A landscape with many valleys, sampled at points; each row gives a point and its height.
From any point a ball rolls to the lowest of the 2 points nearest to it. It stops when none of these is lower. Distance is the straight distance between rows; heights are no part of it.
Q226: [-21.2 -10.6   1.6  16.4  -0.3  10.0  -1.2   4.9 -39.5 -27.4   4.7  -3.8
  19.3  10.3  16.1  14.3 -37.8   3.3  32.0 -11.8 -10.5   2.3]  h=7.07
Q544: [  1.2  15.3  -1.5  31.6  -1.8 -27.3 -22.0  12.5 -16.0  18.1  31.2  -4.8
   3.3 -30.5  -6.1  18.6 -18.4  -4.8  -9.3  -3.0   9.3  11.0]  h=4.13
Q452: [  4.0  26.9 -20.2   6.3  -9.4  23.3  -1.5  16.7  25.5   1.0  26.2  12.3
 -46.3  -5.0 -25.9  -4.2  -0.3  -8.5  -3.4  37.6  -8.3  12.4]  h=6.33
Q553: [ 18.0  13.8  22.1  41.5  10.2 -34.2 -36.1  -8.6  -7.9  38.0   3.0   1.6
  11.0 -19.1  22.7 -31.9 -32.1  10.9  18.5 -14.8  10.4   4.0]  h=3.68
Q690: [  9.6   4.2 -49.3 -10.9 -25.0   3.1  -1.3  42.2  14.4  -6.4   3.8 -24.6
 -15.6  10.8 -26.0   2.0   2.4  -9.9 -24.3  26.3  11.6  -3.1]  h=3.20
Q405: [-27.3   6.7  34.0   3.6  -1.0 -13.3  -3.5   1.1 -18.6 -34.0  15.3  13.9
   1.3  -8.6  23.0   0.6 -33.2   2.3  47.9  -6.2  28.8  32.3]  h=8.69
Q335: [ 16.2   2.2 -36.6 -20.8 -35.5 -12.4   4.5  32.0 -10.9 -21.8  31.2 -33.6
 -18.3  -0.7 -23.9 -14.9  -6.2 -10.9 -26.5  41.0  22.8  16.2]  h=3.79
Q716: [-12.0 -16.3 -31.0  -3.3 -21.0   7.5  42.3 -13.6  54.1 -15.7 -25.7  -0.7
  13.0  33.6 -21.7   0.7  31.4 -36.7 -19.9 -21.7   3.3  -8.0]  h=3.91
Q173: [  1.8  16.4 -22.8   3.3   3.1  56.5  21.1   9.9  37.9   2.5 -35.5  17.9
 -26.5   8.1 -25.2   0.2  21.5 -13.3 -21.8   0.5  -4.9  -5.7]  h=5.84
Q255: [-27.8  10.2  16.0  30.2  -8.1 -18.1  -1.0  -6.7 -39.2 -44.6  53.3 -13.1
  -7.3   6.7  35.6 -26.4  -5.5  -4.2  58.2 -20.0  36.7  11.1]  h=8.40
Q31: [ 14.8   8.2 -33.8   3.3   3.2  -2.7  -0.4  -9.7  -3.4   5.3  25.5 -22.4
 -11.9  -3.0 -41.1   7.0 -10.9   3.6  23.6  19.0   6.2  25.3]  h=5.83
Q342: [-15.7 -35.1 -30.5 -19.1  -3.1   9.2  33.0 -18.7  31.1 -15.0 -27.3  -2.7
  29.4  20.7 -17.6  18.5  22.2  -8.2 -20.0 -34.4 -22.4 -15.7]  h=3.16
Q782: [ -4.5   5.6 -24.2 -18.8  24.6  13.7  16.2   2.5  27.2   7.3 -35.8 -16.3
 -25.6  19.5 -25.0  16.6  42.7 -17.5  -8.3  17.1  -9.2 -27.4]  h=5.56
Q413: [ -9.4   6.1   0.4  -1.0 -12.4   2.0  25.9  22.7  -5.8  -8.5  21.4 -48.8
 -23.7  11.0 -10.2  16.9   9.1 -20.3  -5.3  14.8  45.9  13.4]  h=5.65
Q459: [  3.1  -4.8   8.8 -16.9   4.6  -6.3 -18.7  -8.8  22.2  -0.3 -15.3   6.2
  13.7  -8.8 -10.1  42.1 -24.8 -15.8   9.4 -27.1  27.4  -6.3]  h=7.53
Q638: [ -9.2   5.4  14.6   4.6   4.4  18.0  -5.0  18.8 -22.3  19.7   5.4  14.6
 -11.7  18.0  36.7  11.2  -1.6  11.2  10.8   7.0 -24.3 -45.5]  h=6.48
Q969: [ 11.2   6.0   2.2  -1.5  36.2  75.3   5.3  16.4  31.9   3.1 -51.0  35.8
  -2.1   4.6 -14.1   6.1  12.6   8.7 -30.9 -30.4 -17.2 -27.1]  h=5.18
Q291: [ -8.7   4.4  -7.5   9.7  -8.1 -27.9  -0.5  13.8 -47.7 -58.4  44.5 -35.2
  10.8  -7.3  28.3 -28.9 -26.4  -4.5  26.6  10.2  30.2  49.3]  h=7.58
Q294: [ 12.9  45.3  -3.8  31.4   0.7 -34.1 -29.9 -27.6 -36.6  -6.8  32.2  -9.8
  14.5 -46.8  23.9 -67.2   7.8  36.7  19.1   8.2   8.7  53.6]  h=6.02
Q748: [-18.6 -27.3  31.2  -1.9   2.9 -28.7   1.4 -28.4 -10.9   6.9   7.0  -6.6
  22.6 -14.2  17.7 -10.3 -46.9  11.6  33.4  -2.0   4.9  29.7]  h=4.49
Q211: [ 24.4  17.9  36.8 -25.9  43.0  30.7 -16.4  18.5  26.4   8.4   4.1  20.6
  12.1   8.2   9.7  29.3  24.2  18.9 -17.1  -3.2 -39.4 -36.8]  h=4.50
Q707: [ 15.7 -10.8  15.7 -13.9  10.3  25.9   6.1  -9.3  29.2  -2.0 -13.6  29.1
   7.8  11.2  -9.2  28.3  30.4 -20.2 -30.7 -31.7 -19.1 -29.5]  h=4.65
Q313: [-12.8 -29.4  28.6  -3.2  -0.3 -31.2   9.9 -19.5   6.0   4.7   0.9 -11.6
  32.2  -9.7  -0.8  -0.3 -24.5 -18.3  -0.6   3.2   8.9  47.3]  h=3.94
Q710: [  0.6 -29.1 -17.9 -36.8   0.3 -14.3  18.8 -29.3  39.7 -29.7 -12.6  -0.8
  27.5  12.7  -4.6  40.8  22.6  -5.0 -28.4 -51.7  -7.7 -16.1]  h=2.47
Q696: [ -0.8 -25.1  44.5 -13.0   6.3  26.0  -3.4  -6.2  -7.5  12.8  -5.4   4.7
  16.3  19.5  16.3  17.3 -18.7  -7.0   6.6 -33.4   0.3 -33.1]  h=7.30
Q15: [ 21.5  29.3 -12.4  -4.8 -13.6 -20.0  -6.0  12.7 -35.2 -37.5  54.5 -46.3
 -27.6  44.1  26.7 -59.1  -8.4  11.0  13.0  30.2  53.5  36.6]  h=4.02
Q788: [-15.9 -13.3 -30.8 -16.6 -25.7  30.6  29.2  20.8  38.6 -11.2 -30.3  -9.3
  11.1  19.8 -17.2   6.6  18.7 -29.4 -10.0 -13.9  18.3   6.8]  h=3.34
Q17: [-10.5   7.2   7.1  15.0  -8.4  46.0   8.4  14.0 -40.8   2.8 -19.5  15.9
 -27.9  22.7  22.8  -8.7   9.2   3.8  17.5  -2.2  -9.2 -43.9]  h=6.23
Q507: [ 16.2 -21.4 -10.9 -34.5  35.2   1.2 -10.2 -19.4  47.2  24.0  -3.9  -2.4
  17.6   8.5  11.1  30.8  11.9  30.3 -32.8  -8.5 -44.3 -48.5]  h=4.11
Q184: [  2.5 -10.4   9.3  -8.0 -13.8   0.7 -11.8  24.1 -19.9  20.7   1.5  11.9
  15.1  11.5  11.1  11.0   0.0   3.6  20.7   3.3 -28.6 -21.6]  h=6.69
Q592: [ 24.3  -5.9 -22.2  15.2   2.7 -46.3 -20.7 -26.9  37.4  21.9  -4.0  -5.0
   0.4 -26.7 -28.0   0.5  -9.9   3.4 -36.9   3.3  -2.7  -8.1]  h=2.89
Q743: [  5.3 -13.9  11.4  -7.2  55.6  69.2  23.6   9.7  12.6  32.2 -45.7  12.3
   5.0   8.9  10.5 -10.8  52.3   1.3 -39.3 -37.9 -36.4 -43.6]  h=5.05
Q280: [  7.9  18.5  21.3  -7.6  50.1  12.7 -10.3  18.6  48.9  29.6  -6.6  15.3
 -11.3  10.6   8.1  29.4  22.7   0.4 -14.8   4.3 -27.0 -34.7]  h=4.12
Q235: [ -5.5 -16.2  37.5 -16.2  31.3  32.0  20.6 -10.0 -18.8 -24.8 -45.0  18.5
  18.2  18.9   5.9  30.6 -12.2 -10.0 -14.4 -16.6 -11.6  -2.3]  h=5.19
Q907: [  2.7  13.7 -10.8  -2.5  -6.9   9.9  -8.2  22.7  -9.3 -15.4   5.1  10.3
   6.8  -9.3 -14.4  35.7   5.0   3.7 -17.0  -1.2 -14.0  15.8]  h=4.91
Q780: [ -6.8  12.3  -8.1  -0.3  10.7   7.9   5.4  19.3 -24.1  -9.0  -5.0 -26.1
 -10.0   2.5  -8.8  25.4   7.9 -20.4  -2.1   9.4  20.6  -7.3]  h=5.31
Q110: [ -9.3 -20.0  20.2  -4.0  -3.8 -21.9 -11.6 -34.4 -10.3  11.5  16.8 -11.3
  -4.7 -15.6 -16.9  -2.4 -22.5  -4.7  36.2  -0.9  13.8  17.5]  h=4.88
Q908: [ -7.2 -24.4 -31.8 -15.0 -18.8 -25.6  15.7 -24.9  37.0  14.2  -0.9   6.6
  33.5  -1.4 -21.7  14.5   1.1   7.6 -18.5   1.9 -15.7  18.3]  h=7.00
Q732: [ 15.7   9.1  -9.5  11.0 -12.1 -33.6 -22.4 -19.7  -5.8  12.8  -9.8   7.4
   9.9 -55.4   1.1 -11.6 -30.8  32.3 -11.7  24.3  -2.0  19.1]  h=6.91
Q792: [ 11.4  32.9 -20.6  11.2 -11.9 -33.1 -25.7   6.3 -23.3 -15.2  36.4   3.6
 -20.3 -24.7  11.8 -29.3  17.6  21.0  37.3  26.1  -3.3  16.5]  h=5.99
Q371: [ 11.2  21.6 -34.6  10.9   3.0   2.9   6.0  11.1  10.5   9.7  32.1  -8.2
 -27.8  -0.1 -35.8 -17.0  -2.2   2.6  13.1  53.4  -8.2  32.9]  h=6.06
Q701: [ -5.0 -31.1  -8.4 -27.7  17.5  -6.3  17.7 -18.0  12.4  -1.6 -24.3   2.6
  41.6  24.2 -14.1  15.0   3.9  -2.6   1.7 -21.1 -28.5  -2.3]  h=3.75
Q972: [-17.1  11.8 -10.6  -2.5 -23.8  37.0   3.2  19.3 -36.0 -30.9   2.5   0.3
 -20.4  -4.1   7.3   6.3  -1.3   7.2  22.7   5.6   8.4 -14.0]  h=5.91
Q703: [ 15.3  -3.5  15.4  -3.2   0.7 -13.7   1.8   2.2  -6.0 -13.7 -15.9  28.8
  19.7  18.6 -19.5  14.1  14.2 -36.1  -9.1  -8.3 -27.6  -0.8]  h=5.30
Q947: [  8.2 -25.6  17.0 -30.3   5.0  12.7 -15.7  -3.9  14.7  25.8   3.2   4.8
  25.4  10.5  17.6   1.6  -3.5  16.3  16.3 -11.9 -45.8 -36.4]  h=6.90
Q400: [-17.9 -32.6  27.2 -21.4 -14.9 -29.1  -4.7 -11.0  14.1  24.2   5.6   5.6
  33.0 -18.6   5.6  15.9 -19.4  -1.6  -9.9 -11.1 -13.1  11.1]  h=3.14
Q281: [-24.9 -10.6  -5.5   6.7  -1.2  34.5  19.0  29.1  35.8  23.3 -27.1   8.7
   8.5  24.1  -2.9  17.7  16.2 -10.4 -16.8   1.3 -10.9 -19.2]  h=6.32
Q24: [-16.6  11.6   1.1   6.2 -22.5  10.6  -4.5  19.3 -33.2 -34.0  15.6 -28.6
 -13.3   0.5  -1.7  14.1   1.3 -17.1  29.6  -2.3  21.0  13.0]  h=5.63
Q686: [  3.5   7.2  -0.8 -12.7  -5.9  20.8   8.3  25.4  -0.3 -15.7 -34.2  41.7
  10.4   5.8 -15.7  10.5  19.2 -21.7 -19.0   5.2 -23.8  -9.8]  h=5.70
Q81: [  3.8  21.3 -11.2  29.6 -22.3   8.7  13.0  14.9 -17.4 -22.1  48.3 -31.8
 -27.0  36.4  12.7 -39.4 -23.2  -8.7  19.0  19.9  37.4   3.9]  h=2.74
Q415: [ 20.3  -7.2  35.9 -18.9   0.4 -20.4 -26.6 -33.3  -7.4  18.8   8.8  27.9
  16.2 -21.2   8.9   0.8 -15.7  35.3   2.3  10.3 -20.1 -11.8]  h=7.32
Q30: [  8.5 -12.6   7.7  14.2 -11.6 -52.5  -8.9 -25.3 -19.2  27.8 -23.5 -32.9
  22.4 -44.8   1.1 -23.5 -15.9   0.3 -11.3  -5.9   9.2  33.5]  h=0.43
Q630: [-14.2 -10.3  33.0   4.5 -10.2 -41.7 -19.2 -32.2 -27.4  19.7  13.7 -23.9
  12.0 -47.1  49.1  -8.1 -17.3  15.2   5.0  -3.6  17.0  29.2]  h=6.66
Q25: [-21.4  -2.0  10.9   1.3  -0.3 -39.9  -9.2  -0.2 -28.0   9.1   3.8 -27.3
  12.1 -22.9  21.7   4.2 -17.7   3.6   4.2  21.2  22.8  25.6]  h=6.34
Q503: [  2.7   6.6  -4.4   1.1  -3.7   8.4  -0.7 -10.9   5.7   6.7  18.3  -4.6
 -31.5  -7.6 -18.8   4.2  -9.7  14.6  42.3  21.6   1.5   6.1]  h=5.60
Q315: [  8.9   7.9   9.4  44.5 -20.7 -46.5 -35.5 -25.8 -27.1  19.6   4.1  -0.4
  12.2 -28.8  30.9 -56.7 -21.2  16.0  15.5 -20.4   4.0   3.9]  h=4.14
Q618: [  4.6 -22.2  14.9 -19.9  35.2  49.6  22.5   7.8  11.1  32.5 -25.9   5.1
  13.7  31.1   4.4  -1.3  36.8   7.1  -6.2 -17.1 -54.9 -30.0]  h=4.60
Q991: [-10.5  18.8 -15.7  10.8  -7.1  61.6  18.4  24.0 -44.1 -11.1 -38.7  12.5
 -38.4   6.8   8.3 -20.5  25.3  -9.0  20.0  -3.7  10.4 -25.7]  h=6.49
Q133: [  0.5  26.9  -3.4  29.6 -13.4 -13.6   6.5   4.9 -26.7 -15.7  24.2   0.4
 -30.4  27.9   8.0 -30.1  -6.1   0.7  36.7  18.4  27.4   5.6]  h=1.88
Q894: [ 12.2 -34.3   8.9 -32.3  -1.6 -30.5  -3.5 -25.1  33.0   0.8   0.0  10.3
  33.4   0.9   3.4  20.5  19.2   8.7 -34.0 -35.9 -24.8 -21.9]  h=3.15
Q101: [ 18.4   8.9  16.2 -12.0  21.0  -4.7 -23.1 -16.4   8.6  13.6  25.2  29.3
  -3.3 -17.6  -5.0  32.5   2.0  19.1  -3.3   3.7 -28.7 -16.3]  h=7.13
Q142: [ -7.8  -4.9  14.1  15.3 -10.0 -30.9  17.2  -9.6   9.0  19.6  -4.5   5.1
  16.8  11.4 -24.8 -18.3 -25.9  -7.9  11.4  19.0  16.4  48.2]  h=3.88
Q426: [-24.7  16.0   0.7  39.3  -5.6  18.0 -11.9  14.2 -52.3 -32.0  41.2 -11.0
   3.4  12.5  22.4   2.8 -21.4   2.2  36.1 -20.6   4.5   6.7]  h=7.22
Q968: [ -5.2   6.5  15.1 -19.1   0.6  31.2 -16.6   5.9  11.8  -2.3  -1.9  10.1
  -9.2  -9.1  -0.8  38.2   3.8  -3.9   7.0 -19.9  12.3 -27.2]  h=7.64
Q486: [  1.5  -4.5  -5.6   0.1  -6.6 -13.8   4.5 -12.7  10.2  14.5 -26.6   7.2
  -4.2  17.3 -10.7  17.3 -16.4  -9.5  -8.8  13.1  -2.4 -23.7]  h=2.50
Q366: [  5.6  -0.8  -7.4  11.5  13.0 -35.2   8.8 -13.7  18.6  29.1  -7.9   0.0
   7.0   5.1 -30.1  -5.0  -5.7 -13.9  -4.5  24.0  -6.6  13.9]  h=3.26
Q880: [-17.6  -2.1 -37.0 -20.6 -24.9   5.2  13.5  41.2  21.1 -14.3 -11.2 -27.2
  10.3   9.8 -18.0  20.8  17.1 -12.6  -9.6  13.3  13.3   8.1]  h=2.43
Q397: [-15.7   1.1 -16.6   6.9  20.5  83.4  26.0  25.2   9.5  30.9 -45.5   3.0
 -20.2   9.2 -19.0 -19.8  22.8  -3.9  -1.9 -26.7  13.1  -9.7]  h=5.77
Q852: [-13.7  -7.2  14.6  13.4   1.1  61.5  22.4  13.0 -32.2  -6.4 -49.3  25.6
   8.1   6.1  -5.7  -4.2   0.9  -8.9 -10.6 -24.5   5.0  -0.9]  h=5.79
Q47: [-13.8  -5.3   7.2   4.3  -5.4 -39.7 -11.1  -5.2 -38.5 -38.8  22.7 -37.3
   9.5 -40.0  13.2 -26.7 -30.4 -11.8  16.7   4.5  22.6  73.9]  h=7.78
Q571: [ -9.1   9.0 -26.8  15.5  -5.3  41.5   1.2  23.0  10.9  -8.1 -10.2  24.3
 -25.7   8.0 -25.8  18.0  -2.9  -3.9 -31.9  20.1   1.0 -14.9]  h=5.51
Q923: [  5.0  34.5  -8.7   9.8 -14.0 -13.2   2.2  21.9 -38.4 -71.1  38.9 -37.5
 -26.7  23.8  21.0 -34.5   2.6  -5.8  21.4  14.9  48.4  21.4]  h=4.64
Q602: [ -2.7  -6.1   4.3   7.8 -33.0 -33.8  -6.5 -20.9  -5.9  10.0  10.4  15.2
 -12.0 -22.7 -11.9 -29.3 -30.2  24.4   0.6  30.7   5.6  14.1]  h=7.16
Q379: [ -6.1  11.9   5.3   2.7 -10.6 -33.1   1.2  11.6  -6.7   1.8  16.9 -27.5
 -13.7  -3.9   9.9   2.2  -1.4  -6.0   5.8  23.4  44.3  31.7]  h=6.03
Q632: [ 20.3  -7.8 -22.3  27.6 -10.0 -48.7 -13.5 -27.8  -1.3  34.6 -24.5 -23.9
  11.4 -27.6 -17.3 -20.8  -7.0   1.5 -30.4  -1.0   2.3   8.7]  h=1.90
Q516: [ 18.6 -24.8  26.4 -24.0  22.6  17.3  17.7 -21.0   5.3 -15.6 -40.2  28.9
  14.1  15.7  -3.2  38.8   7.5 -10.1 -14.5 -28.8  -7.0 -29.1]  h=4.93
Q827: [ -2.3  23.0 -10.5 -14.8  29.6   6.4  -1.6   0.8  81.4  17.1  -4.4  17.6
 -19.1  -0.9  -5.0  18.3  27.3  -1.9 -30.0   5.5 -30.1 -22.1]  h=3.49
Q750: [ -0.5   2.1  -2.0 -10.7 -20.8  10.3  -2.0  21.1 -21.3 -12.2 -24.6  21.9
 -17.6  -3.0   5.2   6.9  16.9 -11.1 -11.5  25.7 -26.9 -20.8]  h=6.10
Q93: [ 11.9   5.2   1.6  13.3 -36.8 -29.6   2.4   0.9   1.0   5.6   5.9  -3.8
 -14.0  14.7  -8.9 -26.1 -17.3  -9.4  37.3  13.3  30.1   1.9]  h=0.54
Q883: [ 16.3 -13.3   3.0   0.5   9.2  -1.2   4.0  -6.3  32.8  -9.6 -14.2  18.6
   6.1  17.3 -31.5  25.3  16.5 -39.1 -13.3 -33.2   6.5 -14.5]  h=4.95
Q76: [  3.0   3.1 -23.9  -0.8 -10.9  52.3  19.0  13.7 -18.7  -3.8 -29.5  -7.1
 -36.9   1.8 -21.1  -7.1  30.5 -13.7   0.1  10.7   0.9 -26.3]  h=6.77
Q350: [ 24.3 -26.9  36.2 -34.6  10.7  28.8  -7.5  12.8  34.0  40.0  -8.6   7.6
  25.4  17.5  18.2   4.5   2.5  19.2  -7.3  -3.1 -29.1 -62.6]  h=7.06
Q197: [-26.2  -6.6  10.5  42.4   4.0 -39.0  -6.5 -27.1 -45.9 -51.6  43.2 -34.1
   3.4  -7.3  55.7 -55.9 -13.5   7.4  53.6 -21.6  27.1  27.5]  h=8.21
Q846: [ 25.2  31.7 -18.2   7.2 -18.8 -30.2 -22.8 -22.1 -31.0 -18.4  39.5 -22.2
 -12.1 -30.3  10.9 -53.1  -2.9  15.8  27.0  13.2  16.3  33.9]  h=5.58
Q659: [  3.8  10.2 -40.4  -9.2  17.5  -8.6  11.8  15.5  46.6  13.5 -19.5 -29.9
 -29.3  20.1 -27.4   6.7  23.3 -19.9 -21.8  38.5   4.6  -8.7]  h=5.15
Q19: [-23.8   0.0  -6.9  31.9  -5.0  -6.2  -4.1  10.7 -61.7 -52.1  38.4 -13.3
  -4.5   0.1  31.3  -9.3 -21.8   0.6  14.8   6.9   1.7  32.2]  h=7.38
Q292: [ 17.2 -30.0  59.8 -26.1   8.8  32.2  14.7   1.5   9.9  16.9  -4.1  16.6
  27.2  31.5  15.5  13.0 -10.4  10.2  -8.0 -17.8 -26.2 -51.9]  h=7.19
Q724: [ -1.3   2.4  17.7  -2.7  -8.2 -10.9 -11.9 -29.4 -13.2   9.7  31.6  20.3
 -19.2  -7.7   3.8   1.7   1.9  13.8  44.9   1.8   8.3   7.5]  h=5.26
Q560: [ -4.9 -25.9  -5.1  16.1  11.6  33.2  42.1 -18.4  12.9  -8.3 -39.9  11.5
  -5.7  27.5 -31.2   5.2  19.4 -23.9 -35.2 -30.2 -14.2 -22.8]  h=5.69
Q754: [ 12.6  12.3  14.1  -3.9  20.9  56.7 -10.0  19.0  24.6   8.4  -4.6  39.7
  -5.5   3.2  -6.1  20.6  -2.7  12.6 -24.5 -16.3 -30.8 -26.4]  h=4.86
Q713: [  4.0  35.3  23.0  17.5  -1.2 -35.8 -26.8 -26.5 -18.2  19.7  27.9   5.7
  11.7 -39.8  23.6 -39.3  14.9  30.7  33.2   2.8   1.3  43.8]  h=6.43
Q891: [  1.7  23.9 -15.2   4.4  11.9  40.3 -11.2  32.1  -3.5 -10.8 -12.9  24.1
  -3.8   1.1  -1.3  27.3  -3.3  10.7  -4.1  17.3  -4.9  -5.6]  h=5.23
Q71: [-10.6  -2.6   8.6   8.5  11.8 -12.2  -7.5  16.4 -18.7   4.0  18.9   0.0
  19.1 -15.5  -7.3  43.2   1.8 -19.2 -11.8  -6.8  -2.1  19.3]  h=4.55
Q181: [  4.9 -19.0  25.8  -3.8 -11.5 -50.7  -1.7 -13.9 -10.5  31.0  -6.9   5.4
  35.9 -30.9  16.4  -9.9 -16.2   7.8 -18.6  -1.9 -12.1  16.9]  h=2.12
Q180: [-14.1  -6.3   1.1   9.9   5.1  54.2  22.2  26.8   1.3  10.2 -38.5  15.2
   9.4  15.9   0.4  15.7  17.6 -17.4 -27.4 -28.1   6.0 -17.7]  h=6.05
Q194: [  4.0  10.2   6.3  -0.9  10.2 -11.8 -26.8  -5.4   2.0  17.5  19.2   9.7
 -28.5 -25.6   6.7  18.7   0.6  15.1 -26.5  17.2  -7.6 -14.7]  h=6.93
Q982: [ -4.8   6.6 -18.8   9.5  29.1  76.8   9.4  17.6  18.5  16.1 -57.5  25.7
 -21.6 -17.3 -14.6 -12.6  30.6   4.0 -35.6 -34.0   8.0 -24.7]  h=5.47
Q198: [-16.5  -4.6  17.1  17.4  -3.5 -49.6 -12.0 -20.1 -43.8 -28.7  33.5 -21.3
  12.8 -31.2  34.2 -47.3 -21.4   3.4  42.3  -2.9   9.5  55.0]  h=7.98
Q805: [ -2.8  -8.6  15.6  13.6 -16.8 -16.1 -15.3   4.8 -30.4   6.9  11.9  10.5
   8.4   0.2  24.9   4.4 -31.0  14.7  21.0  14.0 -11.0  -3.8]  h=6.89
Q450: [ 14.3  25.1  -2.3  17.9  -8.0 -38.8 -28.3  -7.0 -20.8  20.2  25.7   6.1
  -6.5 -35.5  25.4  -9.4 -18.6  32.3  -5.6  26.8  -5.5  23.8]  h=6.67
Q772: [ -6.4   0.9   6.5 -43.4  18.1   6.0  19.2   3.3  19.6  10.9 -35.8  -3.1
   6.6   8.7  -0.8  27.6  42.4  -3.9   1.5   5.7  -4.5  -8.5]  h=5.98
Q7: [ -3.1   2.1 -37.2 -14.2   2.5   4.9  -7.3   2.1  71.7  -9.8  -8.0  22.8
  -1.5  -9.2 -13.3  23.6  17.6   7.4 -32.7   0.4 -24.0  -8.5]  h=4.22
Q478: [  5.9   3.7 -28.5 -15.2  23.9  53.5  10.9   0.4  53.2 -14.2 -59.7  28.1
 -14.6  18.4 -23.4   0.7  26.1  -3.5 -31.2 -14.2 -21.0 -25.1]  h=5.49
Q920: [ 11.5   2.7 -24.5   8.3  -0.9 -52.0  14.6  -3.0  40.1  36.4  -2.7 -25.0
 -11.7   5.5 -23.7 -20.6  -1.1 -14.6 -28.3  27.7  22.3  25.3]  h=3.96
Q595: [ 22.1   5.7  -2.4   7.3 -16.8 -21.2   5.1  16.8 -31.7 -30.5  41.5 -47.7
 -30.3  33.7   1.9 -47.6 -31.0 -17.4   2.3  21.4  47.4  36.5]  h=3.43
Q256: [ -2.6 -23.7  -2.2   0.4 -18.3 -21.4  -4.4  -6.5  -6.9   2.7 -21.3  -5.7
 -12.5  14.3  -7.6  -5.7 -27.1 -18.9  20.3 -11.8  25.0 -19.4]  h=1.70
Q781: [ -9.0 -23.5  -7.7  -6.1  39.1  48.7  27.2 -12.3  17.6  10.4 -52.6  12.7
  -0.6  19.0 -14.5   4.0  42.3  -1.4 -35.1 -46.8 -21.6 -44.8]  h=5.38
Q530: [ 23.0  -0.2 -12.0  16.3 -14.4 -31.1 -10.7 -13.6  13.4  15.9  25.7  -0.3
  -2.1 -37.5 -25.1   5.2 -10.5  -8.5 -31.7  -8.3  10.5  19.2]  h=3.60
Q120: [-30.6 -15.4 -28.4 -12.1  -7.5  12.7  23.3   5.7  39.1  20.1   0.6   2.4
  19.2  17.8 -19.2  15.7  -1.3   1.4 -15.8  14.4 -11.6   8.5]  h=6.68
Q556: [ 11.8 -30.2   9.6 -21.7  29.9  31.6  21.6   1.7  12.4  10.4  -5.6   3.9
  37.0  34.3  -8.9  19.2  16.2   7.4 -10.5 -29.5 -40.6 -20.6]  h=4.21
Q89: [-24.3  -4.5  32.6  -1.2   3.9  45.1  23.5   8.3 -38.0 -31.4 -31.2  18.7
  12.2  17.1   2.9  10.5  -1.7 -15.2  13.6 -10.1  -7.7   4.2]  h=5.50
Q803: [ -7.6  24.3   2.3  -2.6 -12.2  -0.9  -7.1   3.1 -23.6 -20.2  -1.9  13.3
 -30.7  -2.5  15.4   6.3   2.3  11.5  15.9  31.4   4.5 -16.3]  h=6.22
Q139: [ 11.5   1.7  26.1  11.6   2.8 -34.2 -10.9 -34.6  -8.1  42.5   3.8  -9.0
  26.3 -23.2  17.6 -26.4 -29.5  32.5   1.2   3.6  -2.7  12.4]  h=3.10
Q860: [ -7.8  14.4  -4.1  13.2  -6.0 -27.0 -24.6 -14.3 -41.3 -13.1  40.3   6.2
  -2.2 -31.4  28.6 -13.9  -0.6  37.7  27.3   8.1  -3.9  14.0]  h=6.35
Q99: [ -4.0  12.9  -9.5   0.7  -7.0  -5.3 -15.1  15.7  26.7  26.2  15.8  18.5
 -43.6 -18.6  -1.8  -0.6   1.0   9.9  -8.2  37.5 -17.2  -8.2]  h=6.65
Q56: [  8.6  -5.2 -37.8  -4.5  -3.6 -28.0  29.6   6.4  30.4   9.1   4.1 -34.9
  -4.1  25.1 -40.7  -4.0  19.9 -26.7 -40.4  19.5  15.2   5.7]  h=4.62
Q949: [ 27.2 -22.8  10.0 -44.7  15.3 -12.2 -19.8 -14.0  50.6  22.0   5.0  -1.9
  18.0  -8.2   6.8  22.2  36.6  10.4 -13.2 -19.5 -27.5 -40.8]  h=3.69
Q182: [  2.2  -5.0  25.0 -13.7   5.9  -6.0 -19.2  -8.5  -2.4   1.8  -7.9   5.5
  19.7   8.2  14.0  21.9 -17.5   2.0  36.2 -14.9  17.0  -7.6]  h=7.42
Q209: [ 12.1  30.0 -21.3   7.2 -25.5 -32.4 -18.3  -4.5 -43.0 -56.9  51.8 -20.2
 -19.8  -9.5  14.4 -50.7   2.8   9.8  19.7  13.9  43.1  34.4]  h=5.17
Q285: [-18.6  15.2  13.2  12.2 -17.9 -19.1  -6.7  -9.3 -14.4 -26.0  52.1  -7.6
   0.5 -13.1  24.7 -18.0 -31.6  12.1  43.4  -2.3  27.9  28.2]  h=8.55

For each start below, name the point where the ball stops.
Q450: Q93
Q713: Q93
Q285: Q17
Q120: Q707
Q459: Q17
Q968: Q17
Q571: Q30

Call two points neighbours if one is among the 2 nearest of the other. Go from one point of each pair to the other, from neighbour to neighbour, staying as low as possible. Name the highest point that can't be avoided.
Q366 and Q17: Q76
Q93 and Q181: Q313
Q969 and Q93: Q173
Q780 and Q880: Q413
Q710 and Q880: Q716
